Each row is a point on a tangle of strands that fork and nearly touch. The rows are in no order.
Points whose rows are less than 66 apart are linked; no others are.
fif: [-11  -8   7  -5  13  10  12  28   0   7 -13 -13   5 -12   2  -9  36 -11
  -9  15 -13  37  18   8  24  -3]
Faser: [  6 -46  -9 -10  -5  -2  41  19  22 -14 -17 -11 -13  19   1  -7  24 -28
  -6 -26   6   4  10  17 -10  -9]
Bola: [ 30 -26  -6   3  -9  -1   1 -15  22   1 -16 -25  15 -19  -5 -17   0  14
  23 -23  32 -39 -26  -4 -17  19]
vago: [-20 -12  21  16  11  21 -10  13   1  11 -31   2 -17 -21  14 -13 -24  -8
   6   3  13  34   4 -29  19   5]
ropem: [-21 -17   7  13   6   6   1  18  22   1 -38   5 -14  -8   1  -4 -30  -2
   6 -10  26  12 -10 -26  13   6]
tomil: [ 18 -15  -7  -1   3  38   4   7   3   3  14  -1   7 -12  12 -16  20   2
   1  -7  -4  26  18  16  15  25]
gukim: [-27  36  -5  -6   6  -2  -4   1  12   3   9  38 -11  24 -11  15 -39  16
 -14   9  -2  -6 -15 -15  -3 -18]
sovat: [  5  12   4   3  -5   9 -19  -6 -14   4  -1 -16   9 -13  -7   4   0  19
  10   7  -4  12   5  -2  12  23]
ronuz: [ -4   6 -33 -18 -13 -23  11 -26 -11 -17  23  -5  -2  29 -17  26  -6   0
 -16 -17   6 -38  -8  -1 -16  -4]
rikim: [  2  10  34 -11  16 -25  -1  38   5  11 -26 -17  18  -8 -15 -10  44   2
  -9  37   1  21 -16   3  -8 -16]
Vom: [ -9 -30   5   3  19   8  10  18  27   5 -35  -4   9 -14   2 -14  -1  -8
  12 -17  34  -2  -3 -17  18  13]
Rufoz: [ 17   8   2 -30  22  10  24  22  41   0  10  31  21  16   0 -20  24  10
 -17  -3   3  -9   0  12 -11 -14]
fos: [ -5  34   1 -11 -11  -3  -3 -14  -1   4   5 -15  -2  13 -34  22 -20  30
 -17   7   3  22 -13  -9  -5  19]
zini: [ 24  25  16 -20  -5   5  -1   3   8   3   7  -6   6   8 -15   0  23  24
 -17  13 -17  24   3  24 -10   6]
Naru: [-23 -21  -4  -4  15  10  30  35  14   0 -22 -24   6  -2  -1   1  31 -15
  -9  -6   6  24  17  -2  25   1]
maraz: [ 31 -23   1   9  -6  24  -6 -16  20   6  -8  -6   5 -19  11 -28  -1  15
  27 -16  21 -14 -12   1  -6  24]
musug: [  1   9   1  -3   7  22   0   2   6  -8  24  48  -2  12  12 -11 -16   8
  -7  -1 -12   5  13  11   0 -11]
larik: [-22  20 -17   8   4 -21 -21 -26 -28   1  10  12  10  -4   3  11 -17  -4
   6   4  -1 -29   5 -16  17  -5]
rumab: [  4  15  -2 -11  -5 -11   5 -17  23   2   7  24   0  15 -21   8 -32  23
  -9  -7  28 -25 -36 -21 -27  -2]
nonak: [ -1  13  -4   3  14  11  -7   4 -25   4  17   7  13   4  12  -6  28  -3
   5  12 -26  13  35  19  25  -3]
fek: [ 21 -17  31  14 -29 -15  -3   2  -4  -7  -4  -5 -27  -6  10  -9   1 -13
   4  15 -18  24 -14  24 -26 -10]
Bal: [  0   1  25  -4  15 -24   0  26   8   5 -20 -21  21  -7 -15 -10  30 -10
  -4  18  16  -5 -16  -7  -5  -4]
Vap: [ 30 -14 -34  -8 -21  20   7 -26   4  -9  10 -29   6  -1  -7   6  11   6
   6 -40   5  -7   8  18  -3  34]
likab: [-21  -9  33  27   8   4  -7  24 -14  14 -38 -16 -22 -26  13 -11  -4 -19
  10  26  -7  37  -1  -5  16  -7]
Las: [-20 -21   8  18 -14   2   9  12 -26  -1  -9 -18 -34  -3  29   1   2 -41
  -4   8 -31  23  23  11  14 -17]
ruk: [-14  31  -1 -21  23 -13  14  13  14   6  15  22  24  15 -28   1   4  15
 -18  13  14 -24 -23  -3 -13 -11]
rugu: [-22  -4  24   6  12   8   7  32 -10   6 -27 -13 -12 -13  10  -7  16 -18
  -5  27 -20  46  16   1  17 -10]
Pokeb: [ 36 -20  30   8 -25  -1  -6  -5  -1   2   2  -2 -23 -15  22 -22  -1 -12
  25  10  -8  -5 -15  20 -31  -6]
Likob: [-10  19  -4  -7  -7  -7   6 -17  19  -3  10  45 -14  20 -10  15 -46  15
 -15  -8  16 -20 -29 -14 -21 -25]
mek: [ 28   7  13   1 -15  16 -28 -25 -10   1  38  39   6  -6  19 -19 -14  12
  14   5 -11 -12  -5  15 -15  -3]
gezo: [  8 -15 -21  19 -17   0 -19 -24 -34  -3  18 -10 -21  -2  29  13 -11 -20
  17 -12 -21  -4  17  11   6   1]
kipaz: [-28  12  13  -2  17  -1  10  15   8  -5 -14   9  -4  13  -6   6  -5   0
 -13  17 -10  13  12 -11  12 -18]
bef: [ 23 -15 -11  -4   0  -6   1 -12  12   5   2  -2  34  -8  -9 -16   8  10
   9 -18  34 -52 -22  -6 -19  15]
pumu: [ 12  -9 -23 -11   6  -9   1  -8   0   2  21   6  28   5   5 -10  13   5
  11 -15  18 -45  -5   4  -5  10]
bon: [  2 -33  -9 -14  12  12  37  24  41 -13  -9   8   3  15   1  -9  14 -17
 -13 -28  14  -5   8  11  -2  -8]
gosu: [  2  27  13 -14  -6  20   6  15   2  -7  12  -2  -7  15 -17  13   8  19
 -30  16 -26  46  14  10  -2   4]
duf: [  1 -27   8  25 -16 -20 -13  -8 -13  -1 -15 -23 -22 -25  22  -8 -12 -34
  30  -4   5 -23 -15   6  -7  -2]
bizil: [ 27  23  28 -11   2 -19  -2  13   4   8  -2 -17  17   1 -25  -8  36  21
 -11  34  -7  22 -10  18 -13   0]
pezuv: [-31  13  -6  15  -3   1  -1   1 -33  -4  -7 -11 -22   7   7  29 -17  -7
 -20  16 -21  41  26 -12  21 -11]
Buloz: [ 28   6 -33 -16 -12  10   0 -25   9  -3  25 -21   9   6 -19  12   1  22
   2 -33   7 -13  -6   5 -12  41]
giku: [ -3  15 -10  -1  -4  20  -9 -21  -6  -6  25  24 -11   6   7  14 -33  11
  -7  -5 -14  15  10  -2   2   3]
zute: [ 26 -36  -5  -5 -24  -9  31   5  13 -17  -1 -23 -17  15   7  -6  21 -25
  -3 -16  -5   3   1  24 -20 -10]
neda: [-25  12 -40   9   8   5  -1 -21  -8  -5   2   8 -13   4   9  28 -37   1
 -11 -20  10  -6   5 -27  25   0]
kikag: [-25  -2 -17   9   7  13  -1  -5  13   1 -21   4 -11  -2   1  24 -33   4
  -3 -21  24  11   3 -30  31  12]
Lufur: [ 14 -30 -13  25 -25  -7 -14 -30 -22  -5  -4 -16 -28 -15  33   8 -16 -31
  18 -15  -2 -11  -1   1 -10   0]
Geme: [-32  16 -12   2  19 -17 -11  -5 -18   5  12  33   9   9  12   8 -17  -3
   7   5  -1 -32   7 -14  16 -27]
defi: [ 15   4   8   3 -21 -17 -16 -11 -13  -1  -5 -31 -11   0 -17   8   5   2
   4   9  -3  10 -10   4 -11  15]
rom: [  7 -22  10  12   9 -21  -6  12 -13  11  -7 -17  23 -23  11 -29  31 -20
  32   8  16 -40 -14   6  -7  -6]
vusol: [ -9  40   4  -5 -10  19  -4   1  -9  -4   4   2 -18  14 -24  31 -23  23
 -19  15 -19  48   5  -3   2  16]
vedez: [ -9  -2 -22  16  -8 -26 -23 -38 -42   2  11  -8  -7  -1  11  22 -14 -15
  11  -9  -8 -24   9 -12   6  -1]
dop: [  7   4  11 -12  15   0   7  21 -11   2   6  -6  10 -13  12 -17  49  -4
  -1  22 -25  23  27  18  15  -9]
tiko: [ 26  13 -11 -11 -14   2  -1 -23  17   5  11 -20  10   1 -33   4  -9  36
   4 -13  18 -29 -29  -6 -28  26]
vak: [ 11   7   4  -4  -3   7  -6  -5   4  -2  33  55   5  10  13 -16 -11   6
   1   1  -6 -26  -1   9 -12 -25]
Miz: [-10  13   5 -22  31 -13  15  31  35   2   0  28  26  21 -18  -8  17   6
 -25   3  11 -23 -16  -8 -18 -24]
kanag: [ -4 -32   9  25   1 -16 -10   8 -11  11 -10 -17  -5 -28  21 -23   3 -23
  39   5  17 -28 -18  -4   2   3]
fuma: [-27   3  -4   7   6  25   9  10   3  -3 -12  11 -14   6   8  12 -13  -4
 -21   7 -14  33  25 -16  23 -11]
giv: [ 12  23   6  -3 -24   5 -17 -26  10  -5   4  -4 -15   4 -22  25 -35  33
  -8  -6   3  10 -24 -13 -21  23]
veves: [ 34 -17   7  13 -16  13 -18 -21  -4   2  16   3   0 -12  18 -22  -7   6
  24  -3   1 -11  -7  15 -18   8]
bired: [  2  29  -8 -14  -4 -18 -11 -14   8  12   3  -1  15  -3 -35   6 -20  35
  -1   5  25 -37 -42 -16 -28  14]
rif: [-30   0 -17  -9  34   0  21  24  15  -6  -7  11  20  12  -1  -5  26 -11
  -5 -12  -3 -20  17  -9  14 -13]
bufu: [ -4  -3  -1   3 -10 -23   7   2 -26  -7  -2 -30  -9   7  -9  18  15  -6
  -6  11 -12  14  13   7   5   2]
tivob: [-12   3  15  -2   8 -20   1  15  11  -2 -21   6   4   9 -11  -1   1   0
  -5  12   8  -1  -7  -8 -13 -13]
kiza: [-24  -2   6  14  -9 -22   2   0 -31  -1 -13 -24 -27   3   9  17  -3 -25
  -9  15 -29  22  21  -5   5 -20]
Kisaf: [  6 -16  -3 -27  24  20  26  25  39  -7   6  18  15   5  -1 -20  44  -6
 -16 -12  -2   7  12  20   1  -9]
zaken: [ 27  13   9   1 -29   9 -31 -43  -8  -6  16   0 -15  -3 -10   9 -25  26
   7   2 -13  -1 -15   0 -29  18]
Sez: [  5 -13 -19  -9  -6  -9   7 -17   3 -17   9   0   6  13  -6   5  -3  -2
  -1 -17  11 -25   1   1 -15   0]
lasot: [-13   3 -24  19  -5  -6  -4 -29  -4 -12  -4  13 -26   6  15  27 -41 -17
 -10 -13   4  -5   6 -25  10 -19]
neli: [-14  43  -1 -14  17  -3  -3   6   2  12  15  24  11  13 -19  10 -14  23
 -12  12   1  -9  -8  -3  11  -6]
leg: [-25  23   5  -9  22 -28   3   5 -17   6  16  29  26  11  -5  -2  15  -5
   0  11  -5 -33   8   2   8 -32]
Tur: [ 15  -1   8   8   1  23 -12   6 -10  18   4 -19  15 -24   5 -20  25   7
  18   7  -6  34  12  12  20  33]
zurar: [ -7 -20   5  13   7  13  -3  18  12  12 -33 -29   9 -32   0 -16   5   1
  21  -8  29  17 -12  -7  29  33]
Zul: [ 37 -19  -9  -4 -25  34   4 -15  -1  -8  24 -10  -1   1   8  -1  10   2
   3 -19 -12  16  18  27  -4  31]
Guba: [-25 -22  -7   1  28   0  11  23  20  -5 -16   5  24  -5   7 -12  12 -20
   7 -16  18 -23   8 -14  20  -5]
dozab: [-15  18  -4   3   5 -31 -18  -6 -30   6  -5 -15  21   1 -13  14   4   7
   6  10   4 -25  -2 -12   0  -2]
Sabo: [  7 -26  15  16 -18   8   8   8  -9  -5  -9  -6 -40  -4  20  -2  -2 -26
   2   5 -21  33  11  16  -3 -14]
lunam: [  2  -3  -3  11 -21  10  -4 -23   2 -17   1  20 -27   4  16  17 -36  -4
  -7 -10  -1   7  -2 -11  -7  -6]
Kulu: [  9  22  11   4  -4  15 -12  -6 -29   3  27  11   4  -4   7   5   4   7
   0  14 -40  24  26  24  11   6]
Geva: [-17  13   0 -11  33 -18  -2  24  -8   6  -1   9  36   1   1  -7  29 -10
   7  12  -8 -27  10  -4  17 -20]

Follow the links from the first point to the second, and from the first to the third. Name the last point that the two ways share.
nonak, lunam, Geme | ropem
musug, nonak, larik | ropem
Sabo, tomil, rikim | kiza
giku, Bal, Bola | veves

A fork is a point with three links, a tip a point with one. Leave the first point through the second and follow the links. Name the first fork or tip that comes.
bired, tiko | kiza
veves, maraz | ronuz
bizil, zini | zaken
rumab, Likob | zute
ronuz, Sez | veves
larik, Geme | Vom
rom, kanag | larik
